A landscape with many peaks, sampled at points; each row gives a point and its height.
From any point a climber takes the steepest step (rise divided by distance) to one of its 2 nearest points. It stops when none of these is higher. Distance is the straight distance between rows; heights are no part of it.
Fude height 2.71: [127 183 119 114 164 118 109  91 173 117 180  67 135 116 117 139 178 139
 133 145  97 133  91  70 156 142 139 152 144 161 190 194  59  81  85 170
  98 109 141  83 124 117]
Katu height 6.36: [126 101 153 144 152 154 152 101 103 112 148 112 138 189 110  98  90 119
 101 157 132 113 111 144 123 139 119 144 159 132  75 118 150 109 148 150
  68 129 125  94 140 151]
gita height 5.42: [112 119 138 122 119 104 119 138 151 103 155  99 101  80  87 104 159  69
 143 159 182  99 144 140 157 149 129 106  47 174 185 120 166 123 152 104
 137 118 110 177 103  92]
Kube height 3.72: [119 128 115  87 169 148 122 115 113 108 165 103 163 173 120 117 108 131
 157 128 148 114 131 192 148 148 164 145 152  89 121 134 181 133 165 180
 130 159  67  83 149 210]
pomu height 3.22: [157 187 125 135 135 159 121  75 133 154 142 103 154 116 140 130 127 140
 130 120 107 138 118  58 137 121 122 139 189 140 148 147  58 138  78 140
 117 115 159  97 108 115]
guna height 6.20: [144 117 136 169 119 104 145 118 153  91 122 153 134 109 104 124 143 101
 124 157 139 102 126 130 141 123  97  99 151 158 101 118 104 123 124 138
  98  91 144 119 133  99]
Tela height 4.82: [123 135 143 126 136 131 113 124 167  90 174  89 138 107 110 128 123  82
 135 147 175  77 142 121 117 177 102 114  81 167 172 112 131 142 108 116
  92 115 157 134 121 110]
Zez height 2.05: [137  75 165 117 107 122 126 119 132 109 111 170 179 151 102 107 118 116
 123  94  85 155 141 116  75 131 129 122 130  44 135 158 125 125 119  94
 197 117 126 116 165 114]
Goziz height 7.08: [156 149 103 104 109 122  97 146 122 149 121 113  87 123 145 138 145 123
 165 164 142 108 114 129 169  86 161 135  85 179 184 140 130 141  94 140
  97 158 124 155  95  92]
feviz height 1.23: [140 166 125 120 140  71 120  97 135  49 196 111 173 152 111 112 179 107
 156 155 132 106 126 146 110 131 113  92 156 114 132 155  89 103  77 166
 138 135 118  61 129 140]
Detu height 3.55: [ 81 113 172 156 161 198 137 163 142 200 123 118  95  76 140 155 105 143
  89  65 140 149 110  97 160 174 149 149  90 149 149  82 172 115 180 152
 100  94 126 167 129 161]
vuza height 4.63: [121 149  94 133 117 101 137 141 166 112  77 119 108  60 126 150 143 138
 148 159 183  96 143 141 154 114  80  55 145 240  65  88 116 132 121 125
 111  99 141 163 128 119]
muz height 7.00: [137 161 109  92 144  92 161  96 117 111 135 134 154 165 111 104 134 122
 115 176 109 139 134 148 119 120 106 107 176 110  77 156  92 100 122 127
 170 150 115  92 108 128]
voz height 5.78: [127 128  83  86 138  95 117 133 115  77 118  89 143 112 133 118 163 136
 206 148 179 101 168 195 130 118 142  77 140 134 136 109 164 161 124 150
 158 147  71 102 150 169]
bibav height 3.51: [ 85  91 174 133 145 179 153 117  66 187 140 125  73 181 100  71 112 128
  72 153 103 137  97 133 121  85 163 218  63 132 129 159 134  89 164  65
  72 105 147 119 136  94]
lubut height 5.85: [143 144 115  63 103 135 120 109 106 139 118 112 142  99 119  93 130 132
 117 160 114 146 162  93 115  87 137 127 125  96 168 160 111 144  80  49
 168 147 121 122 101  58]
pili height 4.09: [123 104 142  70 127 138 140  95  97  82 129 101 137 157 100  81  88 103
 118 186 161 105 159 148  90 119 105 122 136 105 122 115 144 172 118  85
 129 156 122  99 131 111]
pumub height 6.78: [129  54 169 129 129 171 133 168  49 175  81 187  94 202 134 117  87 122
  66 123 131 156 105 157  84  95 151 173 132  83  70  99 123 151 172  88
 123 169 148 152 162 110]
bufo height 4.28: [114  65 174 155 117 184 134 113 118 181 116 169 119 149 123 109  92 165
  86  91  80 143 119  76  90  87 145 201  91  94 120 147 115 125 147  74
 128  91 160 130 163  89]
Zamob height 6.11: [138 103 148 129 122 142 158 117  85 170 121 149  69 139 101  75 136  97
  79 189 138 137 100 135 143  77 135 143 122 172 106 123 127 118 154  73
  97 123 171 156  92  62]
vak height 4.62: [152 165  79 134 115 111 113 169 129 127 108 140  90 136 199 197  95 151
 148 125 100 124 121 133 122 100  97 139 129 148 100 106 145 147  63 132
 110 177 122 158  97 117]
fegap height 0.59: [155 125 146 141 125 102 129  96 104 143 182 149 138 155 106  72 192  87
 141 110 136 133  91 156 157 129 174 119 139 100 168 142 111  94 168 190
 158 116 119 105 122 145]
bal height 3.24: [108 137 132 145 125 198 122 155 131 181 110 113 100  85 144 157  94 142
  96  91 123 146 125  72 147 155 136 163  91 160 143 104 136 157 137 124
  96 114 140 169 119 135]
rus height 2.54: [122 147 113 131  90 104 140 109 173 117 117 144 138  92 155 133 179 165
 152 130  66 134 127  87 161  84 170 148 119 124 207 188  56 100  96 129
 125  96 131 116 139  94]
mino height 8.26: [115 177  94 110 134 100 178  95 117 129 118 133 134 156 139 113 140 171
  88 142  77 163 122 140 146 110 111 108 193 128  49 175  90  90 117 148
 182 140 122 109  93 174]
nove height 4.72: [161 112 167 154 136 151  98 119 112 127 177 146 158 168 124 129 107  89
 124  92 114 149 110  95  78 172 127 153 117  61 142 129 129 134 126 126
 124 128 142  91 128 128]
fir height 5.92: [147 140 116 153 106 137 153 151 139 173  61 157 107  69 147 140 119 157
 100  99 129 157 128 118 135 121  95  86 170 146  61  79 122 144 150 137
 146 100 152 158 129 143]
lolav height 6.63: [106  67 159 146 113 201 125 151  83 189  77 181 100  93 126 137 105 155
  80  83 136 169 130 104 125 105 135 154 101 101 113  85 145 164 173  80
 132 117 156 178 143  96]
Gim height 1.54: [123 147 116 127 114  60 149 102 159  28 149 131 172 123 106 115 176 128
 153 153 140 102 173 162  94 117 107  45 162 128 121 150  76 131  85 146
 158 129 114  76 147 141]
geruk height 2.39: [145 100 143 150 103  51 148 152 113 147 130 200 104 140 137 103 188  97
 133 132  91 137 106 170 156  79 155 125  89  99 145 150 114  70 173 135
 164 136 129 177 103 115]
goger height 3.52: [104 157 121 132 122 156 141 117 197 108  68  70 143  45 121 159  98 162
 126 125 149 114 180  86 143 162  79 102 140 209 114 113 115 138 110 102
 109  72 138 154 154 134]
fosis height 2.18: [132 153 130 123 153 152 136  77 116 168 150 140 166 135 124 101 129 152
 133  80  98 162 110 120 157 143 144 130 179  94 116 135 111 120 153 181
 177 111 118 100 131 199]
gav height 5.88: [129 106 156 165 154 185 124 115  95 136 152 112 121 211 131 123  75 125
  82 146 110 117 104 133  99 127 136 192 146 113 114 126 120 119 118 114
  50 131 136  81 154 131]
Beg height 6.23: [186 121 155 152 128 148  76 138  85 165 188 142 114 168 150 139 151  74
 134 119 123 125  96 117 104 127 173 161 105 100 189 123  91 146 102 138
  87 160 163 115 113  87]
vik height 4.27: [135 151 118 111 145 139 118 105 117 168 165 105 114 153 139 125 120 139
 128 143 113 133 102 110 167 111 174 176 126 119 170 171 136  98 119 132
 119 142 113 106 101 135]
Vusom height 6.17: [131 163  93 145 151 106  73 151 182 116 128 105 134 130 192 196 122 118
 190  90 170  83 144 128  91 182 105  91 116 179 152  63 142 165  74 153
 114 113 145 133 127 152]
kepof height 5.21: [155 125  99 145  98 102 137 180 109 150  68 161 101 120 192 167  95 161
 117 105  89 147 112 146 124  90  92 129 166 122  58  96 128 149 104 127
 138 164 139 164 121 110]
zazo height 4.26: [109 172 133 101 172 155 130 119 117 190 161  96 116 116 126 102 139 103
 126  98 179 156 110 101 171 167 134 103 125 149 113 101 166 118 182 136
 163 151 141 154  86 185]
nat height 8.20: [155 124 117 159  92 119 123 128 140  94  83 137 148  73 125 125 144 112
 175 137 188  83 172 150 119 124 110  63 147 173 155  84  97 176 120 122
 122  95 134 136 165 110]
kizon height 3.27: [133 142 110 132 150 149 100 139 130 120 128 115 145 138 166 171 102 161
 154  94 112 123 127 146 141 144 137 150 142 109 123 119 148 149 106 178
 114 141  89 107 149 188]
Sazep height 3.70: [163 147 100 114 125 141 111 135 114 123 131 127 152 169 186 156  98 155
 175 107  93 139 124 135 113  97 143 144 165  87 145 136 123 162  71 145
 122 173 111  98 122 138]
giros height 0.79: [126 143 125 141 144  96 113 105 136 126 181 118 146 120 111 111 210 100
 183 107 148 125  98 151 196 141 180 104 116 150 186 138 114 107 147 211
 145  96 110 118 154 168]
menob height 2.92: [132  32 172 170  95 103 115 192 134 100 100 199 133 134 110 128 118 120
 116  73 113 159 129 142  54 143  98 112  93  52  99 112 145 148 160  91
 193 120 143 171 167 106]
visat height 2.44: [148  46 148 177  97 105 122 147 139  96 107 204 163 141 125 124 120 123
 128  95  91 140 127 134  67 116 125 119 117  59 116 138 122 124 154 124
 159 102 125 127 177 111]
gesef height 2.53: [147 119 132 122 124 122 157  90 118 184 141 177 156 166 132  92 158 164
 111  81  67 162  89 151 145 123 156 137 172  68 114 150 103  79 189 172
 194  97 121 111 134 170]
Benu height 3.63: [154  56 161 102 131 140 105 171  64 107  92 167 128 171 127 115  83 103
 115 126 177 135 144 170  53 133 112 127 133  46 101  66 146 208 139  75
 177 175 157 150 159  99]
rugo height 5.41: [113  81 144 150 109 120 162 130 115 164 125 167  77 132 121 102 143 131
  84 171  89 133 102 126 175  50 158 173  92 171 110 139 118  89 170 115
  71 109 158 154 114  74]
nulu height 5.29: [ 98 146  86  93 138 100 134 135 149  78 125  86 133 108 131 135 136 149
 174 158 149  93 150 161 153 122 141  99 114 166 120 155 165 120 130 149
 132 142  61 128 125 163]
gasi height 3.28: [107 147  95 128 111 128 140 118 181  52 117  97 156 126 148 180  95 182
 137 168  96 107 173 113 101 126  84 129 159 134 120 154 100 116  45  95
  90 158 117  97 140 117]
suz height 7.03: [176 150 131 103 108 156 120  92 106 161 125 132 129  94 109 106 154 111
 122 145 152 125 132  88 141 110 138 115 150 147 144 123  89 151 114 112
 136 114 164 118 103  65]
dig height 4.68: [143 152 134 100 133 112 147 117  99 180 141 132 115 128 108  79 152 102
 123 125 164 157 100 137 146 147 116  69 150 132  94 108 138 113 195 140
 178 142 148 147  78 155]
zop height 4.96: [113 125  99  66 140 119 113 117 131  60 144 102 148 137 125 126 120 140
 178 150 154 107 155 186 129 114 163 110 128  84 160 131 186 169 116 131
 136 168  67  95 155 149]
voso height 5.27: [116 176  95  96 137  92 145 108 139 111 130  92 121 102 120 119 158 132
 140 166 152 102 123 121 170 121  82  50 150 227  48 117 112 128 118 140
 140 133 137 141  97 153]
nezud height 3.36: [133  57 158 128 117 136 100 166  97 109 116 174 128 151 102 128  93 102
 108 107 140 153 143 138  72 144  94 136  94  62 111 106 157 183 133  77
 165 143 150 159 133  93]
vufu height 4.31: [147 124 136 147 136 107 107 148 137 120 175 146 137 166 141 161 123  93
 127 111  78 143 126 111  93 153 126 170 103  78 149 161 142 121 112 113
 126 156 128 128 112 119]
leko height 5.34: [114 146 115 164 115 107 146 116 184 109  93 131 123  80 130 155 143 147
 119 138 104 115 141  96 162 134 108 119 140 182 128 134  81  97 114 149
 117  75 138 138 140 122]
Tivet height 5.59: [124 144 140 102 137 157 162 102 108 183 126 110  82  98  92  70 139 120
  87 170 151 143 103  99 173  96 128 105 136 210  92 116 135 116 160 102
 109 115 159 152  89  90]
Tubeb height 0.98: [138 138 138 137 145  79 107 116 128  82 220 118 154 177 104 116 166  82
 128 144 110 116 116 136 101 151 129 126 115  86 152 163 107  92 119 162
 128 135 117  77 114 116]
Kino height 3.81: [138 115 119 193 109 105 106 169 145 136 136 154 109 154 169 189 106 126
 115 105  78 133 123  98 104 110 121 173 105  97 123 137 106 127  95 116
 101 159 163 164 106  91]
zudub height 5.08: [112 121 127  94  88 141 126 108 145 133 116 134 141  76 109 102 148 152
 131 130  99 142 164  87 138  96 145 129  93  94 188 179 113 118 109  68
 169  96 124 138 133  84]
sig height 3.65: [ 78 106 107  89 122 107 116 145 138  54 117 102 138 100  96 113 127 126
 157 134 146 108 186 166 124 143 134 122  63  93 175 157 197 136 122  77
 168 144  64 138 138 140]
med height 6.18: [121 131  99  98 139 139 140 131 115 127 107  99 118 127 132 139  92 149
 130 153 141 103 143 140 146 126 110 123 134 146  86 118 161 131 137 132
 111 151  96 133 124 151]
neme height 3.49: [143 156 131 148 129 184 124  98 131 151 130 112 145 156 153 157  74 161
  97 121  80 134 111  57 112 126 112 188 184 136 112 157  92 125  73 120
  78 114 153  85 126 116]
Suvi height 4.38: [111 128 141 145 144 155 109 121 197  72 174  97 156 130 108 161 102  98
 129 140 138  81 138  83  91 201  85 143 143 160 150 111 107 133 103 132
  63 109 152 104 148 127]
Mam height 6.28: [159 111 117 103  94 128 116 146 101 129 105 145  91 121 126 127 139 115
 153 168 171  97 125 157 137  93 144 117  90 148 154  98 139 181 109 118
  98 166 144 168 108  79]
Dut height 5.35: [118  89 148 144 123 152 110 133 149  95 150 113 115 128  99 146 116 106
 127 163 144  88 131 134 136 135 130 159  90 160 172 126 129 150 121 123
  59 127 138 140 133  98]
zinug height 1.25: [102 119 145 150 124 148 132 161 147 167  79 129 114  47 137 135 126 151
 120  80 160 150 138 133 149 155 116 105 108 138 115  95 171 133 191 137
 158  86 111 156 154 165]
Bedud height 5.49: [162 109 167 161 131 174 132 100  64 160 135 129 127 208 107  91 111 106
  79 148 115 121  80 121  87 106 158 197 151 115 127 125  94 115 130 101
  75 109 181  68 157  89]
Zem height 6.41: [187 121 117  90 101 169 107 112  93 125 109 128 112 109 121 113 131 111
 152 163 182  98 132 140 146  79 153 110 143 164 164  91  93 189  89 127
 102 157 156 126 124  66]
kupi height 7.95: [177 107 132 133 108  79 124 143 104 112 143 159 125 176 136 117 149  89
 130 144 103 122 126 155 101  95 130 125 138  83 120 119 108 131 118 139
 126 167 149 136 109  91]
gifib height 4.21: [116 151 106  88 152 137 103  90 138 107 173  93 162 144 114 117 138 137
 190 110 144 119 120 141 171 142 184 116 153 114 150 140 143 144 141 167
 131 149  84  79 144 185]
nake height 6.07: [133 170 116 103 132  69 154 104 124  82 157 113 132 142 101  96 172  97
 122 177 136 110 135 154 146 121  86  77 144 162  85 142 109 108 125 144
 143 139 125 115  86 137]
redar height 4.44: [126 133 122  58 138 143 115  91 104  77 158 100 156 171 107  99 103 115
 153 169 142 117 165 164 101 120 149 134 141  68 159 145 167 156 102  95
 146 178  90  88 132 122]
fiti height 3.12: [103 149 117 157 121 134 123 133 178 107  75 112 160  58 140 157  98 150
 146 109 146 117 192 101 101 154  93  97 162 154 115 107 124 157 113 108
 138  68 126 124 163 138]
Regaz height 2.93: [133 131 103 148 115 115 126 130 156 105 141 135 129 141 156 155 147 145
 147 142  75 135 111  98 148  75 144 172 136 124 189 182  77 101  81 136
  79 133 131 110 131  83]
genu height 2.64: [113 134 132 128 127 153 132 126 147 146  48 107 160  53 124 121 121 172
 146  78 172 138 178 111 124 141 109  89 176 134  98 118 137 176 145 122
 191  81 101 117 176 167]
Luru height 3.69: [104 132 117 114 123 127 149 121 166  66 129  82 126 142 120 150  88 157
 111 205 124  94 141 110 130 125  79 151 138 178 118 167  98 110  79  98
  69 144 120 109 118 101]
ragik height 3.83: [ 85 115  92 120 112  81 102 171 165  76  90 120 137  88 144 167 131 137
 184 130 140 112 202 164  99 127 136 107  74 129 180 139 175 149  99 103
 125 140  77 142 142 134]
bigut height 4.14: [154 162  92 134  94  99 109 163 134 116 124 138 124 134 187 182 135 138
 178 124  96 135 134 118 101 100 130 115 138 119 164 118 108 166  45 124
 111 171 131 141 108 108]
nal height 2.99: [161 161 135 128 145 158 109  87 150 133 171  70 141 127 125 137 143 118
 141 143 126 113  94  70 127 154 121 148 158 175 182 131  51 117  81 143
  81 100 170  92 117  96]
duk height 5.76: [171 105 116 116 124 124 131 172  86 152  55 180 102 147 178 153  76 148
 107 109 114 154 134 146  86 107  98 127 174  78  46  72 130 190 132 101
 163 173 153 157 135 120]
rovir height 4.03: [ 95 138 106 136  98 121 152 147 184 108  74 124 122  40 106 136 118 137
 116 151 146 111 164 117 139 133  75  95 124 200  94 122 132 128 122  74
 133  94 144 168 125 102]
zodi height 6.09: [139 132 124 118 138 120 106 136 150 105 158  90 115 139 124 146 133 123
 155 159 122  90 109 112 161 126 141 159 106 184 178 149 112 116  95 173
  64 133 116 135 119 118]
vibuk height 1.90: [ 67 165 116 129 153 138 124 124 159 148  91  54 128  43 126 127 155 134
 144  95 176 122 160  88 182 176 115  78 123 198 112 109 146 122 158 124
 155  86 133 171 132 180]
morog height 2.90: [147 106 152 120 124 146 159 100  89 163 119 174 156 216 148  83 108 151
 103 113  79 159  90 174 108 111 149 175 178  70 105 135 111  93 165 155
 160 129 129  94 151 159]
sanit height 3.08: [154 116 121 140 125  88 148 130  96 136 139 153 114 175 138 125 159 119
 133 113 132 133  90 187 142 130 138 112 147 129 101 103 148 106 173 198
 137 149 113 145 113 167]
Munek height 0.97: [123 142 128 112 132 120 128 170 116 156  81 136 114  72 134 129 125 133
 128  82 198 137 149 145 117 158  91  75 142 112  96  78 180 182 170 117
 187 124 119 156 131 162]
Ferap height 4.71: [103 138 103 158 121  86 101 190 167  80 140 132 128 139 161 195 127 116
 171 118 123 105 162 151  83 135 103 117  75 112 162 134 150 129  73 121
 103 163 107 141 119 132]
Dipu height 4.69: [130 106 115 135 109  96 154 123 138 124 126 133 102 137 114 102 151 129
 122 177 106 100  95 143 184  76 143 153 121 177 120 156 105  77 136 159
  59 120 116 132 108  96]
neza height 6.29: [120 101 167 112 114 140 123 132 124 119 137 126 124  97  83  98 128  86
 126 142 161 130 155 110 120 156 113 123  80 120 160 128 155 140 151  74
 151 108 129 147 113  92]
molo height 3.84: [108 124 148 117 151 167 134 110  94 170 155  84  99 167 100  95 110 128
  92 166 117 121 111 118 146 111 163 201  90 133 163 174 133  82 148  91
  75 118 123  97 127 118]
guvon height 2.91: [ 97 124 124 150 137 171 127 155 165 134 118  91 120 107 135 184  71 161
  98 122 109 130 133  78 133 158  89 165 105 163 116 122 148 129 114 124
  76 106 112 149 132 152]
ves height 1.46: [148 149  87 143 117  91 122 126 125 112 113 142 151 125 160 133 167 155
 187  89 129 121 127 177 151 105 162  77 178 121 148 123 111 143 126 207
 163 127 100 111 162 159]
gikim height 2.82: [ 96 181  87 129 136  82 135 129 206  36 131 104 144 115 140 181 138 164
 133 166 118 121 168 111 111 152  95  96 134 157 143 178  81  97  49 126
 122 140 119  94 127 128]
fof height 1.96: [101 150 125 154 121  59 144 119 178  42 121 146 155  97 102 138 166 134
 118 141 118 112 171 140 124 150 115  73 114 136 106 167  92  83 101 149
 163  97 119 106 146 144]
mav height 3.39: [132 131 113 101 142 124 152 118  78 133 143 113 138 189 132 117 109 146
 133 143 129 123  95 188 152 139 150 143 165 120  78 121 170 112 178 197
 121 169 100 111 118 189]
vifom height 4.22: [ 91 140 130  77 117 117 142  88 146 100 117 128 170  80  88  99 142 150
 134 127 102 151 164  96 151 121 158 123 108  85 156 195 136 121 118  81
 210  97  86 115 148 133]
nabe height 6.91: [185  95 150 151 120  98 112 130  95 159 168 172 108 164 141 107 173  69
 128 109 107 136  92 141 109  82 164 148 104  75 165 137  83 111 148 141
 137 143 172 136 114  72]
Toloz height 0.78: [161 106 150 149 132  82 120 132 114 115 215 153 126 167 108 102 180  58
 141 133 120 127  99 168 122 137 152 121 101  87 168 143 134  94 153 171
 120 148 125 115 117 131]
vuki height 3.30: [121  69 165 158 117 119 154 132 101 165 134 187 138 225 143 100 120 137
  90 106  58 166  80 159  88  91 147 199 128  64  91 163 127  69 159 122
 130 133 139 117 146 131]
zezu height 5.12: [161 110 177 144 133 192 123  98  75 163 140 156 132 149 114  98 122 104
  97 111 142 142 115  86  88 137 150 153 142  97 135 113 105 145 134 116
 117 114 156  84 145  99]
lenap height 1.12: [141 128 120 160 119  90 114 131 145 126 123 143 129 101 134 132 170 114
 178  92 145 120 133 153 147 143 152  87 124 128 171 107 137 126 146 180
 151 111 106 137 145 170]
tato height 2.75: [164  91 143 163 112  80 149 142 104 161 139 198 120 141 133 107 180 113
 127 106 107 145  80 169 157 105 144 113 128 119 120 108 124  97 190 182
 140 121 142 157 106 128]
nufer height 6.25: [143  89 137 125 128 137 131 159  70 139  96 166 110 199 152 143  78 123
  92 134 124 142 118 171  86 112 108 156 162  91  38  83 142 173 140 129
 105 180 133 138 145 120]
fave height 4.77: [147 181 107  90 157 131  97  96 112 156 161 111 135 152 138 120 155 131
 178 118 125 137 109 141 172 131 185 127 142 117 175 154 138 129 129 162
 160 151 105 119 100 160]
Bol height 7.50: [ 85  65 184 148 140 231 135 152  43 212  91 181  94 163 112 121  93 149
  65  91 139 156 117 124  94  98 162 186  90 103  98 105 149 152 171  74
 110 130 147 159 153 101]
Dugag height 5.26: [164 197 112  78 162 127  74  95 118 160 199  89 133 118 127 118 191  95
 171 114 142 134 111 109 139 158 179 113 139 106 193 153 120 136 110 143
 174 149 132 104  95 134]
zasur height 7.05: [163 104 142 134 116 127 140 107  91 120 139 144 120 163  98  94 129  87
 120 163 136 115 101 147 115 111 122 121 158 119 102 106 113 131 137 142
 102 135 151 113 121 101]
lukar height 3.35: [140 116  98 160 104 107 114 153 133 113 131 148 119 171 187 175 124 152
 139 117  55 145 106 123 127  69 147 189 129  98 133 166 103 109  81 139
  90 159 126 145 117  98]
Kov height 5.46: [115 145 122 163 138 108  87 168 190  89 155 117 131 130 162 204 114 101
 154 104 135 107 146  98  96 190  97 126  87 144 163  99 136 141  79 126
 100 128 135 145 122 139]
valef height 1.82: [138 139 109 123 134 129 130 105 119 130 132 146 162 142 137 117 163 161
 177  87 126 137 118 160 148 124 148  90 189  87 118 133 116 135 168 198
 190 117  95 109 164 208]
nafon height 3.04: [ 93 160 117 127 145 127 112 118 169 181 135  83 130  67 127 129 176 115
 141  90 121 144 131  68 191 168 174 136  87 162 209 140 113 115 129 132
 163  85 125 159 123 140]
zafu height 6.08: [ 94 142 116 124 135  78 137 146 146  95 124 121 133 104 123 138 139 115
 142 113 144 116 144 162 133 169  95  90 102 123 108 133 177 111 157 137
 158 131  82 148 122 181]
nol height 6.44: [150 160 142  87 121 145 130 117 104 180 120 107 123  95 107 100 123 119
  97 158 132 143 140  81 135 110 127 137 116 127 147 143 128 131 114  62
 147 124 158 134  86  82]
rapad height 7.02: [144 148 103 141 118 122 106 160 148 128  78 120 122  86 166 168 120 131
 177 109 198  93 153 134 111 141 103  77 128 191 139  54 134 194  88 123
 114 114 148 149 143 127]
mal height 1.57: [ 79 130 128 150 130 127 152 154 175 155  84  97 118  42 109 134 151 148
 117 110 155 119 141 125 184 156 127 101 101 201 116 100 166 117 176 146
 122  72 120 168 151 154]
gepo height 3.75: [106  48 176 184 121 149 144 130 119 155 130 191 119 182 128 112 112 133
  83  98  69 142  89 114  91 101 143 190 104  89  95 139 123  96 174 113
 104 102 166 125 153 108]
Falo height 4.80: [130 110 170 163 142 201 118 125  77 210 140 150 121 163 124 122  95 114
  75  97 117 155  98  80  93 134 155 192 102 100 126 123 115 120 135  98
 105 113 172 125 133 106]
savut height 3.50: [112 158 133 129 144 156 105 131 144 190 130 101 105  70 123 121 153 116
 136  74 172 162 128  88 177 165 168 129  73 125 196 103 163 127 163 126
 155 117 125 180 105 156]
vufud height 2.83: [ 96 132 114 158 152 136  97 160 176 121 136  93 136 122 153 186  83 148
 146  92 114 108 134 102 139 188 133 155 108 127 157 134 167 123 126 150
 103 104  90 133 137 193]
das height 3.85: [118 125 108 156 146  90 141 157 151 106 136 161 149 140 157 163 131 181
 132  80  77 150 119 173 124 157 135 141 128  76  99 162 165  78 163 183
 166 136  73 112 152 203]
mobe height 6.82: [148 110 101 111 111  79 127 148 134  65  88 126 136 110 136 118 151 124
 191 150 177  92 169 187  97  97 128  59 140 135 158  91 141 180  98 129
 136 138 107 116 155 128]
lin height 3.89: [101 143 165 127 158 199 117 129 114 214 140 110 105  80 128 119 125 125
  92  66 182 174 114  82 165 167 146 119  92 133 145  93 184 125 182 136
 143 125 133 173 112 164]
lediv height 4.56: [ 86 105 130 127 109 107 124 152 152  65 115 108 124  74  82 121 143 114
 144 145 150 106 169 151 153 134 139 125  54 155 189 142 166 119 146 104
 131 100  99 158 139 119]
Nofo height 5.75: [145 102 145 137 103 154 144 166 109 184  62 189 103  89 141 127 106 152
  87  68 149 170 112 126 117 127 113 111 148  93  80  70 151 151 182 113
 168 117 151 181 130 122]
ruv height 3.05: [134  78 145 147 105 100 160 139 133 132 112 195 158 151 145 119 145 170
 121  68  75 158 107 174 117 124 139 135 143  57 100 148 138  83 183 173
 191 111  98 122 172 174]
Sosom height 4.13: [104 107 122 135 130 119 156 125 156  76 145 105 107 140 109 147 108 139
 101 206 112  95 117 149 166 106 100 148 119 203  96 146 126  89 124 132
  42 129 117 137 119 104]
rizu height 4.06: [145 120 153 150 153 186 103 106 140 120 175 101 146 157 119 156  75 111
 119 143 134 108 137  90  86 175 110 177 139 129 161 127 117 149  86 113
  61 127 152  96 139 113]
rok height 7.34: [104 122 143 124 126 113 148 136 128  87 129 127 134 113  91 106 117 105
 112 140 133 133 141 132 116 155  94 109  95 115 105 122 173 111 160  99
 160 128 109 128 120 135]
Minu height 5.73: [173 173 125 104 143 139  72 115 119 165 179 100 123 123 151 137 151  92
 165 120 150 127 110  99 114 152 157 145 121 119 207 138 103 152  79 141
 113 158 149 106  95  95]
Zage height 4.86: [ 85 176  99 134 162  61 122 157 156  92 145 127 147 129 146 173 124 146
 152  82 120 131 149 173 120 185 115 106 124  99  95 141 185  96 147 163
 188 141  76 114 142 221]
kimum height 2.41: [ 88 161 114 135 126  53 153 141 188  26 151 117 146 106 125 169 151 123
 112 169 134  94 155 148 112 161  91  84  91 169 123 173 113  89  74 131
 119 137 123 119 124 127]
Bik height 2.21: [ 78 162 111 106 141 159 136 103 160 150 101  57 157  45 116 117 123 147
 144 101 193 139 170  87 162 169 104  76 139 147  94 110 153 164 163 101
 194 108 120 130 142 189]
Dulu height 6.87: [144 163  97 134 121 118 171 132 111 159  88 154 121 128 148 138 116 182
  97 107  88 157 106 131 137 114  89 111 198 131  32 109 120 113 153 164
 159 130 132 136 103 168]
relo height 6.71: [109 131 150 137 143 173 162 119  91 175 118 121  65 145 103  89  89 112
  56 178 120 163 106 121 118 117  97 146 137 181  62 104 147 100 139  65
  78 129 170 134 100  91]
nuf height 6.79: [117 137 118  88 152 173 155 134  93 165  92 115 105 155 139 132  54 150
  83 159 154 148 120 136 114 129  91 146 154 150  38  92 173 149 143 126
 109 162 121 132 110 146]
tetim height 3.86: [134  88 158  66 139 146 141 126  61 116 102 143 127 192  94  82  76  91
 100 177 172 120 149 172  75 137 114 139 122  88 102  87 166 180 134  72
 153 173 137 123 140  95]
nev height 5.14: [138 155 129 102 115 130 160  93 110 174 105 126 110  81  98  82 154 109
 102 146 174 138 131 114 163 116 114  73 152 172  85 103 123 145 161 101
 161 123 156 155  84 120]
vep height 2.43: [115 170 104 117 141 111 132  93 168 144 158 105 122 113 147 139 196 165
 150 139  65 130  75  73 180 104 165 169 131 159 204 187  46  85  97 172
 123  92 132 110 113  94]
fanar height 7.28: [111 144 120 115 142 164 151 127 107 165 102 115  78 132 122 126  73 143
  76 172 140 137 111 135 149 117  91 123 146 206  36 100 167 118 141 103
  70 150 141 157  85 123]
sorep height 3.74: [142 116 144 134 112 175 113 104 141 111 138 111 163 153 124 149  76 142
 108 147  86 131 142  73  89 126 111 180 156  93 136 168  87 135  81  93
  84 117 145  90 143  90]

Call two points neighbours if one is among the 2 nearest of the other. Go from one point of each pair to the other, from neighbour to neighbour, staying as high as possible. Name the lowest point that can't be avoided.
nat and Goziz -> vep
mino and Bol -> Nofo
Goziz and suz -> Mam
fanar and nat -> nulu

Where does a climber stop that starts at each point below?
tato -> kupi
visat -> nat
zinug -> mino
